A landscape with many peaks, sampled at points; each row gives a point and its height.
A climber steps from a point to the highest of its 2 nearest points, and stops where none of them is higher. Distance is the straight distance between rows; heights are no part of it.
J240 (h 3.41): [-29 -15   0 -21 -18  -3 -32  26  18  10  -2  -4  -6   6  20 -22   2  -5
 -23  32  -2 -20  -3 -22  -7   6  -8  19 -59  -7 -26 -17   8  12   1  28
 -29   9   3 -13 -43  12 -31  12   0   1 -17]
J376 (h 6.25): [-11  18  -9 -24  -1   2  13  -9 -37  -3  25 -17  -6   6 -15   9   9  -4
 -13 -21  21  13  -3   0 -12  33  16 -21  35  -6   9  27  15  21 -33  -9
   7  -1  10  13 -23   7  33   5  20 -24   5]
J826 (h 7.92): [ 11 -11   1  33 -30  29 -29   1   7  -8 -14  10  -7 -26  38  -3  -4  13
  21  12  -4 -25 -11   2 -13   0 -18  31 -20   1  -5   6 -20 -14  46   8
   8   5   2  20  13  -4   2 -18 -15  -7 -27]
J438 (h 2.43): [ -5  26 -19  41  12  21   4 -10  -7  15  -1  45   0  27 -32  18 -17  26
  -3  -9 -13 -14  33  21  21 -12   6 -16  15   5   3  11  -6  -1  -8  11
 -13 -21 -13 -28  20   2  24  26  25  11 -10]
J152 (h 2.40): [ 38  -9  25  56  34  15 -11  12  18  74 -37  10 -13 -20  11   9 -17  -1
 -42  23  15 -22  38   2  -7   1  10   6 -17 -11 -10   3 -15  16 -24 -14
   8 -21  -5   1  18 -29  -2   4  16  10  13]
J972 (h 3.03): [  2   3 -32   0  -1 -30  29  12 -24 -21  -7 -15   8  12  53  18  -6 -11
 -10 -28  -9   2  15  14  -7 -11 -32   1   6   0   4  -2  30  -7  -4   5
  10   4 -11  29  -3 -17  41 -27   8 -25  -4]
J843 (h 2.38): [-27  23  -3 -20  -3  21  14  11   1   3   8   5  -5   7 -13  11  10  24
  16  19  -9  36 -25  -9  31 -10  40 -43  -8  26   2 -25   9   1 -20 -10
 -15   7   4 -34  -4  22   6  23  -1  34  16]
J710 (h 1.24): [ 21 -12 -31  22 -28 -10 -41 -27 -23 -52  17   3   3  19   8  -1 -18   6
  21  -7  19  10 -19   2  -7  57   7   9  23  -3 -16  16  -6 -36  -2  -9
  49   6  -2  11  35 -13   6  -2  -6 -23  11]
J581 (h 3.13): [ -6  -2 -35  30  32  10 -10  -1 -30 -14  -9  34  13  32   3  35  -5 -12
   2 -18 -29   2  21  38  31  -5 -23 -19 -12  -1  14  22  19 -15   0  17
   7 -14 -41  -4  39 -24  52  -3   5 -18  -8]
J929 (h 4.55): [-38  18 -21  -3 -25  18  -1  -7  11   1  22   7   1 -13 -11 -10  18 -15
  19  -7   4 -10 -32   1   5 -19   3  19  -5 -11  13 -15  25  18  26  23
 -38 -14  -6  10  -5   5 -12  -4  -5 -18 -23]
J997 (h 3.54): [-18   7 -11   5  30   4 -44  -9 -26 -39   4  39   8  23   6  -4  -5 -27
  10  -1 -20  -3   8  17  16   0 -28  10 -13  -7  12  19   6  -5  30  10
  25   7 -31 -11  47  -3   8  -7 -26 -27  -6]
J170 (h 4.40): [ -3  -3  27  19  -7  15 -12  10  15  33   9 -24  -2 -19 -44  12  23 -35
  28  -8  21 -20   2 -12 -15  -6   3 -17   1 -13  25 -18   1  16  -3   6
  -3  -9  -2  14  13 -26  -7   0 -16  -9 -16]
J978 (h 2.95): [-11  -6 -22 -22   5 -48  23  24   8  16 -31 -10  -6   1  26  21   7 -14
 -30  10 -10 -13  25 -20 -23 -27 -22  -7 -38  -8 -12 -24  24  36 -12   3
 -21  12 -11  -8 -42  -4 -10   9  19   9  -9]
J751 (h 4.56): [-38  25 -24  -6 -14 -24 -31  -7 -14 -16  33 -15  15  20 -43 -19 -11   8
 -25   6   2  -8  23   0  24   4  15  20  17   9  20  17 -29  10  -8   8
  10  23 -10   6   0   3   8  21   9  -4   1]
J873 (h 2.77): [ 13  -1  -9  -8 -14 -37  11  17 -10   2   0 -21   2  -9  33  20 -27  12
  -7 -18  -5  -9  33  13 -24   2 -20   1  14  17  -4  -8 -12  -2  -8 -10
  20  17  23  23 -13  -1  33 -20  18   2 -16]
J800 (h 4.67): [-40  14  21 -14  23 -24  26  15   4   9  10   8  12 -19  31  -5   4 -18
  10 -17  -9  31  -5  29   5 -27 -15  16  30  27   5  -9   2 -12   5  12
 -15  -1  25  -2 -34  35  21 -40  -9  33  -8]
J923 (h 3.07): [ 12  -6  12 -61  10   9  56 -18   4 -50  -6 -24   0   8   0 -25  15  -6
 -24   5 -10   9  -7  -6  13 -11 -15 -11  18  -3  25  14 -10  13   7  -7
 -40   7  -4  16 -32   1  10   5   6 -14 -16]
J195 (h 3.65): [ 29  15  -5  32  22  46  14 -18 -39 -15 -34  12  -8   6  27  16 -12   9
 -12   5 -11 -17  21   2  -8   7  -7   2 -16 -51  -7  38 -13   0  11  -9
  22 -12 -27  16  26 -23  17  -7  25 -50   7]
J876 (h 4.17): [-28  22  -7 -22  -4   6 -25 -32 -25 -51  11  24  -3  36 -41  -1  -9  11
   8   8 -21  -7  12  -3  32   2  -2  14  17  10  14  19 -26  12  18   6
  -8  11 -34 -29   3   2  18  38  -8  -9  -9]
J943 (h 3.94): [-11  -5  -4 -16  -5 -27   9  -9  28  36  -9 -12  20 -25   9  15  17 -30
 -17   9  -8  25  -9 -43  -1 -30  17   0 -23   5  22 -49  29   9   1 -14
 -37   6 -10  31  -8 -24 -23 -25 -11  33  -1]
J780 (h 7.03): [ 43 -16   4   1 -45  54   5  -2   8 -21 -31   3  -9 -16  38   2  -5  39
 -11  24  -9 -15 -22 -15   1  22  -9  20 -21   5 -21  20 -25 -32  26   2
  -7  -5   1  25 -13 -13  12  -1   4  -5 -18]
J722 (h 4.33): [ 19 -28  51  18  12  19  -5  30  28  49 -21 -16 -18  18  -7  30  11  18
  37  18  -1 -33  -4   9 -17  -8 -10 -35 -22   4 -24 -13 -24   6 -19   6
  10   7   7 -52   7 -19 -22  48 -11  13  20]
J772 (h 5.50): [-13  23  19 -22  19  17   6 -26 -11 -42 -22   6 -15  -1  -8 -54  10 -22
  -2  13 -17   3  -1 -21  -8 -11 -12  39   5 -26  11  35 -17  14  43  -8
   8  12 -13   3   7  15 -39  -1 -18 -15  -1]
J349 (h 4.25): [-23   0 -10   8 -24  -7  -3   0  34  30  11  -2   7 -24   5   6  15 -11
   7  -6   2  -4 -20 -16 -12 -18   3  11 -19  11   2 -39  32  12  11   7
 -26 -16  19  14  -5   5 -35 -12 -11  14  -6]
J34 (h 3.11): [ 38   4 -22  64 -17  37   5 -11  -3   9 -37  29  -7  -2  40  19 -16  30
 -10  11  -9 -22  -9  -6   6  -1   7  20 -32 -20 -22  14  -7 -22  11  -4
  13 -25 -21   7  30 -28  -3   9  14 -13  24]
J866 (h 0.55): [ -4 -12  61 -31  19   8 -35  12   8   1  21 -21  14 -18 -15 -42   1 -18
 -27  17   9  13 -19 -20 -10  22   7  23   1   4 -23  32 -35 -32  -1  11
  30  18  12  -7 -19  18 -26  -5 -21   2   9]
J361 (h 2.76): [  4 -16 -10 -14  14 -27  -3  18 -25 -25   2  14   3  32  36   6   2  -8
 -13 -25 -13  -8  -7  17  -6  15 -54 -13  -9   6 -12  16  28  -8   5  24
  19  -5 -10 -22  -3   7  19  -2  -2 -17   5]
J314 (h 5.55): [-12  14  31 -10  26  36  29 -12   9  -3  10  24   7  -2 -45  -5  -3  13
  34   6   3  12  19  43   6 -17  15 -15  34  18  13  -6 -28  11   1 -12
 -28 -10  37 -31   2  27  -1 -13   8  11 -15]
J968 (h 1.60): [ -8  25 -34  45 -13  -6 -12 -28  16 -11  15  22  -2 -12 -24   3 -10  13
  28  -7  18  16   4  11   5   8  41  17  24   0  -7  -2 -10 -12   6 -20
  27  -6  18  17  50  10 -13 -14  -1  13   1]
J324 (h 1.83): [ -5  25 -13  59 -21  12 -44  -7  19   8   4  42 -14 -10 -27  18 -23  24
  34  10  -5  -7  17 -16   8   8  37   4  -7  -5 -12 -21 -27  -7   3  -6
  18   3  -5  -4  56 -10  -5  16   3  15 -11]
J685 (h 2.78): [  4   3 -51  45  25  38  27  -2 -27  13 -29  47  11  19   2  40   5   5
 -14  -8 -24  10  23  29  21  -3 -15 -13  -6  -5  -8  24  13 -13  -6  12
 -17 -45 -35 -15   2 -22  44  -4  15   7 -16]
J281 (h 4.89): [ 15   3   1  28   1  42  18 -13 -41  18  -2 -26 -14  -2   5  17  22   5
   6 -28  17 -13 -13   8  11  14   4  -8  16 -18  11  52  21 -14 -15 -13
  28 -17 -33  19  -6 -16  56  18   3 -34  24]
J771 (h 4.39): [-15   5  32 -14  27  -6  29  30   2  -1 -26   2  -6 -12  40  -3  14  13
   2   8 -36  22  -1  17   8 -23 -35  13  -6  12  -9   1 -12  -4  10  20
 -11   1  13 -20 -36  25  12 -16  -8  33   3]
J976 (h 6.06): [ -2  34   1  12   4  17  -7 -19 -22 -38  -8  -7 -12  -2 -18 -39  -4   3
  12   7   6 -21  18   4 -15  -3  -5  37  22 -23   5  27 -13  23  34  -7
  44   6   5   6  34  10 -31  -4 -13 -35  12]
J268 (h 2.73): [-36   9  -4 -34   1   4   4   5   0  -5  31   8  24   6 -31 -14   9  -5
 -19  -6  -5   2 -10  27  38 -20   1  -5  15  33  26   6  -5   3   2  26
 -32   0  -4 -16 -34  24  19   8   5  13  -7]
J143 (h 4.45): [ 10 -13  14 -32  13 -35  25 -31  22 -48 -16   1  -4   8  20  -9 -11   7
   8  -1 -21  45 -19   8  31   7  -5  27  25  13   9   6 -10 -42   1 -28
 -14  11  12  14  20  10   1  -9  -7  39  -2]
J342 (h 2.94): [  3   6 -10  -4  25 -33  14   2 -33   1 -23 -30  -9  18  -1  36   8   5
 -24  -5 -24   7  18  -8  -3 -21 -19 -31  -4  -5  16  13  13  10 -18 -21
  23  19  -5 -26  -3   6  18  23   0  24  21]
J235 (h 2.08): [ 25 -10 -16  25   5 -38 -16   5   7  19 -11 -30   9 -21  -5  22 -13 -17
 -16  -2  22 -15  52 -18 -41 -11   2  -4 -20   0  -9 -14   6   9  -7 -34
  58  11  11  29  31 -24 -15 -19 -10  -4  -4]
J393 (h 2.35): [ -4  -7   5   3  13 -50 -25  13   3  28 -10  -6  14 -31  32   1 -16 -16
 -40   9  11  11  28 -26 -31  13  14  20 -24  -3 -29  -3 -12  -7 -15 -19
  40  14  16  31  -4  -1 -15 -33   7  20   4]
J223 (h 5.78): [  7  11  -6  -7 -39  28   3  13   9 -36  10  14 -20  12  24 -19 -14  49
  18  21  -1  -1 -34  -6  17  21  11   6   1   2 -16 -23   0 -18  -8  14
 -24  -2  15 -17   0   9 -10  28  15  -3  15]
J550 (h 1.32): [  2 -20  47   2  34 -18   3  28  11  16  19 -12  -3   8 -11 -11  12 -14
  12 -17  13 -20   0  23  -4  11 -26 -15  24 -13  17 -18  -1  24 -21  37
 -26  -8   3 -19  -1   4  -5  10  20 -20  24]
J749 (h 1.46): [ 16   8 -51  36 -15   3  18 -19  -6   7   7   9   3  14 -20  30  -8 -20
  -2 -43  23 -13  -3  16 -10   7   8 -27  14  -1   5   5  28  -2 -14  -2
  12 -38  -4  25  37 -34   8   0  18 -25  -6]
J840 (h 6.95): [ -4   5  -9  60  -7  21 -23  19   7   2 -23  12  -6 -22  42  11  -9  -6
  23   5  -8 -24  19  27   2 -21 -19  26 -29  -5  11  -8   3  -8  31  11
   9  10 -16  31  47 -22  22 -28  -9 -16 -25]
J101 (h 1.90): [ 14  17  -5   2  -7  19  37 -43  -4 -24 -16   1 -23   1 -22  13  22   4
  33 -10   5   1 -14  -4  -5 -16   8  -4   9 -18  21  27  11   7  19 -44
   6  -9   0  -3  26  10 -16  14 -22 -10   6]
J939 (h 4.76): [ 13 -25   7 -37  34 -42  35 -36  10 -18   4  -1  22   3  -8   5 -15  -9
  -1  -9 -17  45  26  16  17  -9  10 -10  41  19  23 -10 -21 -20 -10 -34
 -25  10  18  15  -2   2  14 -25   9  35 -13]
J486 (h 5.04): [-22  16  35 -24  13  28   0 -27  -4 -17  -4  10  -6 -22 -47 -23  26 -29
  36  17   5  10  -4 -19 -20  -7  19  14   7 -22  19  16 -15  38  33 -19
   6   8   1  -7   1  15 -39 -10 -28 -16  -6]
J922 (h 5.67): [-16  15 -14 -21 -46   4 -10  13 -21  -8  31 -22 -11  -6  14   1   2  10
  -3 -15  18   8 -27  -6 -32  37  13  -5  26  25 -21  17   7   1 -20  -2
  33   8  36  14 -39  27  20  -4   3 -16  -5]
J173 (h 3.52): [ 15 -36  32 -61  17 -34  -5  -9 -18 -24  -1 -23   4  21 -12  17  -2 -15
  24   2 -12  34  -4 -22  -4  27 -24 -36  21 -24  20 -20  -1  11 -15 -14
 -12  22  -6  -8  -6 -21   5  -1   3   8  -3]
J975 (h 6.91): [  1  29  13   6  -1  32  18 -31  -4 -33  -6  26  -3  -5  -7 -27 -14  24
  13   9  13  -5   4  13  11   4  25  34  30 -27 -11  15 -22  10   7   0
  -9 -18  11   0  17  10 -15  -5  24 -33   1]
J513 (h 2.29): [  8   2 -29 -32 -31  21  47 -10  11   6   4 -22  15 -16  -3   4   4   4
 -20  -5  15   3  -4  -4  17 -17  23 -11  -1  16  21 -24  17  14   0 -21
 -43  -8   2  43 -21 -21  13 -14  11  -2 -19]
J292 (h 3.23): [ -6   4  15  -9  21 -23   5  13 -10  19  -5 -12  -3  12   4   2  15   3
 -31   2  -3  -2  -5 -12  -3  -9  -1 -11  -9  -1  -3  21   0   6 -17  -2
  12  10   2 -18 -19  20 -17  18   0  15  30]
J753 (h 0.64): [-11  -8   7 -11 -15  -9 -62  18  15 -23  41  -6   8   6 -14 -49 -19  -7
 -30  18  17   2 -27  -5 -11  32   2  30   3  19 -41  16 -14 -30  -1  39
  11  10  13 -17 -21  35 -14  14 -21   2 -16]
J724 (h 4.29): [ 21  18 -13  37  -4  54  32 -30 -42 -11 -14   4  -1  22  -8  16   2  28
 -10 -14   2 -25  -4  20  23 -14  -3   2  10 -17 -11  55  -2 -12   0   3
  15 -36 -36  -9  -2 -10  32  20  15 -47  22]
J440 (h 3.31): [-13  10 -40 -11  -6 -50  36   3  -9   5   4   9  16   1  40  12   7 -24
 -25 -38   5   8  -4 -12 -31 -19 -19  -3  -9   9 -12  -7  58  -3  -6   2
   7 -17   5  17 -17   7   6 -33  10  -5   2]
J560 (h 1.18): [ -3 -15  30 -32   1 -18  22  44   6  23   7 -37  -4   1  -2  11   8 -22
  15  -5  14 -18  10  -1 -26  -5 -20 -30  -1 -11  13 -41  10  38 -25  24
 -36  10   7 -10 -39 -16  -1   3  13 -22  -5]
J667 (h 2.57): [ 21 -20  13 -19 -20 -32  -9  20  21  11  -1 -22  12 -16  10   0 -28   9
 -14  13   4 -15  37  -8 -33   9  -4  10  -2  17 -22 -21 -45  -4  -5  -8
  18  22  39  20 -20  -7 -17 -20   8  10 -19]
J747 (h 1.58): [ 13   6 -12  21 -31  25 -45 -33   9  -8  12  43   7 -13  -6   7 -13  27
   0  17   6  -3 -13 -35  14  22  37  22 -21 -10 -27  -3 -19 -28  12  -8
   7  -8 -14   7  27 -13 -13  12  -3  -1  -5]
J485 (h 4.18): [  9   9   3 -26 -18 -13   9 -25  25 -42   2 -15  -7   5 -22 -17  -4  20
  21  15  -4  18 -13  -6  23  -2  10  25  20  11  14  -3 -26 -22  13 -33
  -1  15  25   5  22  14 -34   3 -27  27   6]
J399 (h 4.14): [-10  23  -2   8   6 -21  -2 -10   2 -20  21 -11 -24  12 -46  -8  29 -11
  39  -3  24  32 -16 -16 -22  30  29 -14  44 -17   3 -14  16  18 -17 -11
  26  13  14 -11  20  18 -32   8  -6  -8  32]
J940 (h 3.60): [ -5   4  -2 -21   9 -21  27 -14   2  19  -9   1  15 -34  31  13  15 -33
 -10 -16  -2  20   8 -40 -39 -17  -6  -1 -15  -9  -4 -13  19  10  13 -19
  -7  -7   4  38 -20  -6   5 -52   2   2 -21]
J899 (h 2.90): [ -9   7  19 -45  18  11  40  -6  -2 -14   2  -1  17  -2 -13 -17  18 -15
 -39  -7  -9   0   4   7  -1 -31 -23  -7  13  20  12  36 -18  14  21  16
 -15  -5   2   1 -49  25  12 -17   0  -4 -30]
J720 (h 1.92): [ 15 -12 -56 -23 -12 -20  13 -37  -1  -6   9  -9  25   5 -38  19  -8 -20
 -19 -14   7  11  14 -17  14   4  29 -23  16   0  34   7  -8   9  -8 -34
   0   0 -21  44  11 -36  15  10   4  -4 -24]
J841 (h 3.51): [  2   1  56  -1  21   9  -9  25   5   8  -5   2 -24   9  14 -21  12  21
   9  21  -8  -9 -21  -5  -3   8 -10   1  -4 -13 -16   5 -15   6  -8  14
   1   8   9 -43  -8  31 -24  27   0  -1  41]
J717 (h 2.12): [ -9  34 -18  45  -4  11 -18   8   2   7 -17  55 -19  13  -7  24 -34  41
   6  16 -31 -19  36  -4   6  -5  13  -3 -22 -10 -16  -6 -23   9   6   9
   2   1  -5 -26  35  -2   3  29  26  14 -14]
J464 (h 3.20): [-15 -20 -10 -31   1 -44 -23  29  10   7  -7 -14  -6  15  11 -11 -18  -9
 -31  20  15 -25  34 -14 -18  15 -12   1 -32 -15 -20 -21 -10  32 -25  16
 -18  21  -1   0 -37  -6 -28  11  27  -9 -14]
J153 (h 1.45): [ 21 -34  13   1  26 -38   3  16  26  28   5  16  11  19  -8  -2  -8 -15
  -6 -19 -11 -17  13  22   8  -9 -30 -21   4   7  16 -22  -7  11   0  28
 -28  -7 -20 -16   9  -9  -9   7  13   5   2]
J28 (h 3.85): [-14   0  17 -22  25  -8 -46 -19 -21 -54  -5  35  -7  33  -9 -13 -13  -6
  13  12 -30   9  -2 -11  13  32 -26  21   8  -5  -3  16 -28  -3  23   9
   7  13 -26 -30  24   5   1  10 -11   6  -3]
J461 (h 2.15): [ 18  -8  15 -28  -7  17   9 -24   4   1  -1  11  -1   8 -24  28  25  12
  23   2  -1  18 -37 -14  18   4  17 -36  -3   6   7  13   7 -14  -5 -35
  -2  -2 -10 -22   6   6   0  21 -27  21  14]
J518 (h 6.10): [ 15   5  31  11  25  20   1  -4   9  -1   6  22  -3  -8 -16 -14 -31  35
  22  13  -1   8  36  26  12  16  17   3  32  -8   3 -17 -41   1  -9  -3
 -24  -2  29  -2  23   5   7 -16  32   5   1]
J468 (h 3.93): [ 12   4  -9 -17 -38 -13  -7 -22  18 -43 -15 -24 -14  33  -1 -29  -3   5
  20  13 -10  -2  -9 -29  -4  -6 -20  26  -8 -15  11  -5 -11 -12  31  -8
  -8  12  10  -5   7   8 -52   7 -48  14  -8]
J250 (h 1.22): [ 18  -9 -43  33 -32   5   0 -18 -18 -27   9   3  -2   0  27  17 -15 -17
  23 -22  22  -5 -30   5 -27  40   1   0   3 -26 -14   2  15 -15  -1   3
  16 -23   2  32  25 -27 -10 -23  17 -54   8]
J644 (h 2.71): [-17   5 -24 -19   5 -17  35  44  -8  18 -21  -6  -1  -3  12  27  12  14
 -18   5 -34  17  20   6  15 -16 -10 -23 -21   1   7 -25  25  30 -24  26
 -44   2 -10 -12 -45  -9  32  13  23  27  -7]
J189 (h 5.29): [  0   4   7 -30 -11  16  15  23   6 -23   8  13 -13  25 -11 -28   4  23
   9  19   4 -13 -23 -13  14   8  -7 -21 -23 -14   7 -43  21  17  -6  27
 -54  -4  -2 -45  -9   6 -29  26  14  -8  15]
J460 (h 5.12): [  0  -7   7 -16  41  -7  35 -26   6   0   4   0  19   8 -38  -8 -10  -1
 -12  -1 -24   7  43  34   6 -50  -5 -10  40  19  37   5 -44   4  14 -13
 -25   9  17 -13  -7  18  -3 -15   8  29 -18]
J729 (h 2.56): [-32   6   2 -22   9  18  31  11  -8   2  13  -5  17   8 -30 -12  10  17
 -11  19  -4  21 -11  20  54 -27  25 -33  -6  33  34 -28   9  -5 -16   9
 -43   6 -13 -33 -24   9  22  21   9  39  24]
J18 (h 0.92): [  0  -9  -5  -8   3  -4  13   1  12  27  35  10  11 -19  -6   9  23 -33
   4 -36  35  18 -37   2  -2  16  20 -24  21  -5   9 -20  48   4 -23  15
 -31 -30   4  19  -9  -3   5 -16  13  -9   5]
J609 (h 5.43): [ -4 -10  -9  47   5 -12 -33  18   7  31   6   0  15 -31  45   4   1  -6
  -5 -10   6  -3 -11  29  17 -40   0  21 -16  37  -7  10  23 -42   8 -12
  45   2  -2  15  23  16  20 -15 -38  21  12]
J385 (h 3.99): [-20 -15  22  16   6 -11 -26  19   6  32 -13 -25  -8  -4   0   3  20 -37
  18   7  10 -24   1 -19 -13 -23 -20   3 -35 -18   9  -5  10  15  10   8
   4  12 -22 -12  -2  -6 -24   2 -32  -6  -2]
J412 (h 6.33): [ 27 -12  13 -12 -34  42 -23  20  -2 -17 -14  11 -12   0  31 -10 -11  43
 -13  38  -8   2 -33 -35   9  42  10   2 -36  -3 -34   3   3 -33  -9  12
  -7   2   2 -14 -18   0   9  27   7   9   7]
J307 (h 4.12): [ -4   3  24 -22   0   3   5  16   0 -28 -23  -8 -14   6  24 -18   3   1
  -4   7 -27 -10  -3  -5 -18 -12 -52  23 -14  18 -13  22 -15  -7  36  11
  23  15   6 -19 -23  28 -11  -6 -36  11 -13]
J228 (h 3.27): [ 29 -20  -7 -46   2 -18  25  -9  -2 -28 -10 -25   1  19   0   5  -1  -2
   4   1 -21   7   7 -19  10  -2 -20 -30  14 -24  30 -19  -9  18   0 -14
 -38  22 -17  13  -8 -28  13  11  10  -6 -20]
J384 (h 1.39): [ 28 -19 -19  21 -33   3 -53 -21  -2 -10  18  28   3 -16  13   8  -7  15
   7   1  23  17 -32 -18 -23  58  29   3   5   3 -37  13 -14 -42   1 -13
  42  -1  14  17  21  -1   2  -8  -2   2  -1]
J254 (h 3.90): [  3 -17  50  39  37   4  -4  31  15  55 -21 -16 -25   5  20  10  28   2
  20  13   3  -8 -23   8  -3 -16   1 -23 -20   1 -28  12   1  -2 -27  -1
  29  -1  -8 -45  12  14 -19  41 -11  16  51]
J216 (h 4.87): [ 21   1  33  33 -15  35 -18  16  30  40  -1   2 -10  -5 -39  17   8   6
  25   7  15 -34  -6 -10  -3  -4  11 -22 -13  -4  -2 -23  -6   9  -7   6
  -7 -17   1 -20  21 -18 -14  29  -7  -1   7]
J130 (h 1.75): [  4 -30  23  19  25 -10   8  30  14  51 -27 -21   6   1   8  17  -7  17
  -3  14 -44  -5  37  42  40 -35 -19   8  -6  25   7 -13 -29  -1  -5  13
 -17  17 -22 -12 -13 -18  34   6   0  41   3]
J606 (h 5.57): [  1  -3  -7  -3  14   3  24  -2 -39  28   9 -17  -3   0  13   4  29 -21
 -23 -37  17  17 -27  -9   2  22  14 -17  13 -25  13  39  48  -5 -35   0
   2 -16 -28  14 -32  -9  33  10  19 -23  31]
J277 (h 2.75): [ 27  -5 -16  78   4  14  -6   2  32  42 -40  30 -18  -7  30  11 -15   3
 -13   9   0 -28   7  13   5 -13  -1  21 -35 -10 -12 -17  17  -1   1   6
  -7 -30 -17   4  48 -37 -14   9  15   1  15]
J74 (h 6.04): [ -2   3  -8  57  21   8  -6  27 -10  22 -25  11   1 -26  69   3  -8  -6
  -7   0  -5   0  23  27   1 -25  -5  23 -22  -3  -5  14  32 -24   2  -1
  28  -1   1  26  24   5  20 -35  -7  -3   5]
J388 (h 5.28): [ -9   0  -8  -7 -29 -29 -29  11 -16 -30  26 -33  -7  15   6 -20  -7  -7
  16 -14  19  -3  -3   6 -30  43 -13  18  38  11  -9   0   0   7  -6  11
  33  14  26   3 -17  12  -4  -3 -18 -13   3]
J9 (h 4.90): [-31  20   2 -11 -13  19  13  12   4   1  22   2  -7   7 -34 -19  26  -8
  12  -3  19 -13 -30  -6   3 -13  10 -18   3 -10  23 -21  40  32  -6  28
 -41 -11  -1 -27 -12  13 -23  23   8 -21  10]
J633 (h 2.14): [  9 -19  23  15  27 -17 -22  25  15  60 -14   0   1  -6   3  19 -26   4
 -20  20  -1 -11  35  14  -2   9  15  -7 -16   6 -19 -12 -34  10 -31  -3
   5  14   1  -9   5 -19  -3  14  20  23  14]
J795 (h 2.48): [-13  12 -30 -24  -2  23  32  17  -3  11  -9   8  13 -19  11  14   1   0
 -23  12 -13  24  21   1  24  -5  19 -11 -20  -3  18 -30  14  22  -4   4
 -58   4 -10  29 -32 -22  39 -26  29  13 -35]
J410 (h 1.93): [ 11 -17  15   5  10  -5 -13  25   3  36 -12 -16  -4   2  -9   9 -36  27
 -20  29 -35 -27  55  24  23  -5   2   3  -8  11   2 -10 -50   9  -7   3
 -12  30  -4   1  -5 -15  23  18  27  18  -5]
J311 (h 4.60): [-38  42  23   2  -4  29  -4 -10   2   2  14  -8 -15 -15 -44 -25  26  -4
  38   9  12  24 -23  -7 -19 -13  41   7  29   2  -3   7  -8  23   9 -16
  30  13  26 -17   4  37 -41   3 -27  -3  19]
J576 (h 1.82): [ 24   7 -30  25 -10 -22  -1 -19  -1  -5   6 -23   8 -15  -8  -5  -1   4
 -13  -8  27   5  14 -16 -11  15  22  16  15 -15   1  13  -3 -10   3 -33
  53   1  17  45  31  -8 -22 -20  -4  -1  15]
J537 (h 1.04): [  6 -12  16 -27  11 -11  31  18   9  19  18 -13  14 -24 -10  -2  17 -36
  -1 -18  34   6  -2 -16 -24  10   7 -36  12 -18  21 -39  30  33 -23  17
 -35 -17  15  26 -20 -16 -11 -28  26 -24  -3]
J266 (h 2.64): [  6 -22  14 -15  26 -43   0  14 -27 -21  -5 -24  -6  45   6  18  10  -4
   7 -23 -15 -17   8  12 -16 -17 -59 -32   1  20   5   6  35  12 -10   4
  28  10  -6 -48   0  10  10  13 -16 -11  28]
J814 (h 4.99): [-18   7  -7  30  11  -1  12   4  18  37  -4   9  20 -26  24   5   1  -6
   2 -11  -7  11   3  29  26 -49  -3  23  10  30  12  -1  -4 -28  20  -8
  -4 -12   8  17  -2  17  16 -36 -26  45 -12]
J669 (h 1.47): [ 22   9  11  26 -25  70   9 -39  12  39 -10  12 -11 -41  12  -6  23  33
  12  -6   0   3 -44 -30 -18  -3  37   6 -22  -6 -27  18  31 -15  13 -34
  13 -37  13   8   0  12 -22   7   4 -13  17]
J397 (h 3.80): [  4 -11  12 -41  -3 -37  -5  -5   3 -34  22 -28  -3  18 -34  -1   9 -16
  52  -2  17  40 -12 -10 -12  43   5 -23  44 -12  14 -35  13  16 -17  -8
   0  19  23 -13  -5  -7 -26  -9 -16   2  10]
J808 (h 0.71): [-19  -3  -1 -29 -16  19 -46   9   6 -35  62  23  15 -15 -27 -48 -17 -12
  -9  19  27  12 -33   1   3  38  21  15  -1  15 -29 -22  -3 -19   8  33
 -17  -4   9  -7 -13  15   3  -6  -5  -9 -26]
J509 (h 0.45): [ -3  -5  40 -15   0  15  -5   9   6  22  17 -19  10 -47  18 -36   3 -14
 -34 -16  14   5 -28  -3 -21  -3   4  33   4  19 -23  40  -6 -35   7   5
  29  -3  24  25 -41  30   3 -26 -12  -3  -4]
J860 (h 2.11): [ 17   1 -26 -28 -11  18  15 -20  10   9  13  -1  28 -11 -48  -9 -16   5
 -38   9  16  -1  26 -11  11  -2  37 -17   2   6  19 -12 -18  25   0 -17
 -19  -9   7  26  -1 -20  -4  -7  21  -3 -19]
J536 (h 1.69): [  9  -1 -48  11   8 -42   0 -22 -14  17  13   2  18   0 -19  36  -3 -34
 -18 -42  28  25  12 -13 -12  22  25 -35  19   4  10   2  34  -7 -31 -27
  31 -14  -5  33  26 -27  18 -15   5   7  -3]
J787 (h 1.68): [ 14   9  -7   7 -34  47   7 -40 -11   1   2  -4 -17 -17 -13   2  24  13
  24 -21  17 -12 -35 -19 -22   1  18   5  -5  -5  -6  41  18  -7  22 -38
  33 -17   2  10   6  10 -13   4 -20 -26   2]
J763 (h 1.59): [  2 -42  16   1  29 -53   6  20   4   7 -14  -4  -2  33   7   0  -9  12
   6 -11 -48 -16  21  41  30 -29 -56  -4  -2  26   8 -12  -3   0   9  29
 -17  16 -27 -32   2  -1  18   8   7  25  11]
J681 (h 3.89): [ 19 -10  -2 -18 -34  10 -17 -11   7 -38 -25  -4 -11  35  14  -8   0   5
  20   6 -26  -9 -17 -16  -3  -4 -51  10 -28   3  -4  13  -6 -22  42  11
  -4   6  -8 -25 -11  11 -13   5 -59  15 -30]
J882 (h 4.96): [-30  11 -34  19 -26 -49 -29  13  -6 -23  35 -32   0  13  14 -30 -17   1
 -13  -6  18   0  -5  17   8  24  12  44  32  11  -6   0  -1  -6 -19  13
  23  21  14  23   6  10   1   6  11  -6  19]
J264 (h 0.80): [-11  -2 -14 -18 -17  29   1  -9   6   2  52  19  29 -26 -19 -22  -5  -4
 -16  -9  46   4 -33  17  16  20  41  -4   5  13 -10 -21  19  -6  -9  15
 -28 -29  11  14  -9   3  15 -15  23 -21 -11]
J821 (h 3.67): [-37 -21  11   2   3 -14 -50  18   4  20 -22  -6 -16   1  34 -14   6 -24
   9  26  -3 -18  -2  -5 -15 -21 -28  24 -63  -1 -34   4   2  -5  16  13
  17  24 -14 -30 -31  21 -31   6 -42  13  -9]

Two climbers start at each pair of points below. Name the first point that both come to, or write none.
J461 / J18 -> none
J873 / J307 -> J826
J771 / J361 -> J826
J968 / J710 -> J324
J264 / J384 -> J376
J410 / J860 -> none
J485 / J397 -> J975
J173 / J468 -> J975

For each start below, name the point where the climber stops.
J576 -> J826
J101 -> J975
J866 -> J376
J250 -> J216
J747 -> J376
J681 -> J826
J978 -> J216
J130 -> J376
J266 -> J216
J28 -> J376

Call two points neighbours if one is among the 2 nearest of the other. Go from one point of each pair to the other, from neighbour to neighbour, staying as high as possible. Name the lowest point that can't be avoided.
J376 / J826 -> J968
J975 / J826 -> J681
J216 / J975 -> J266
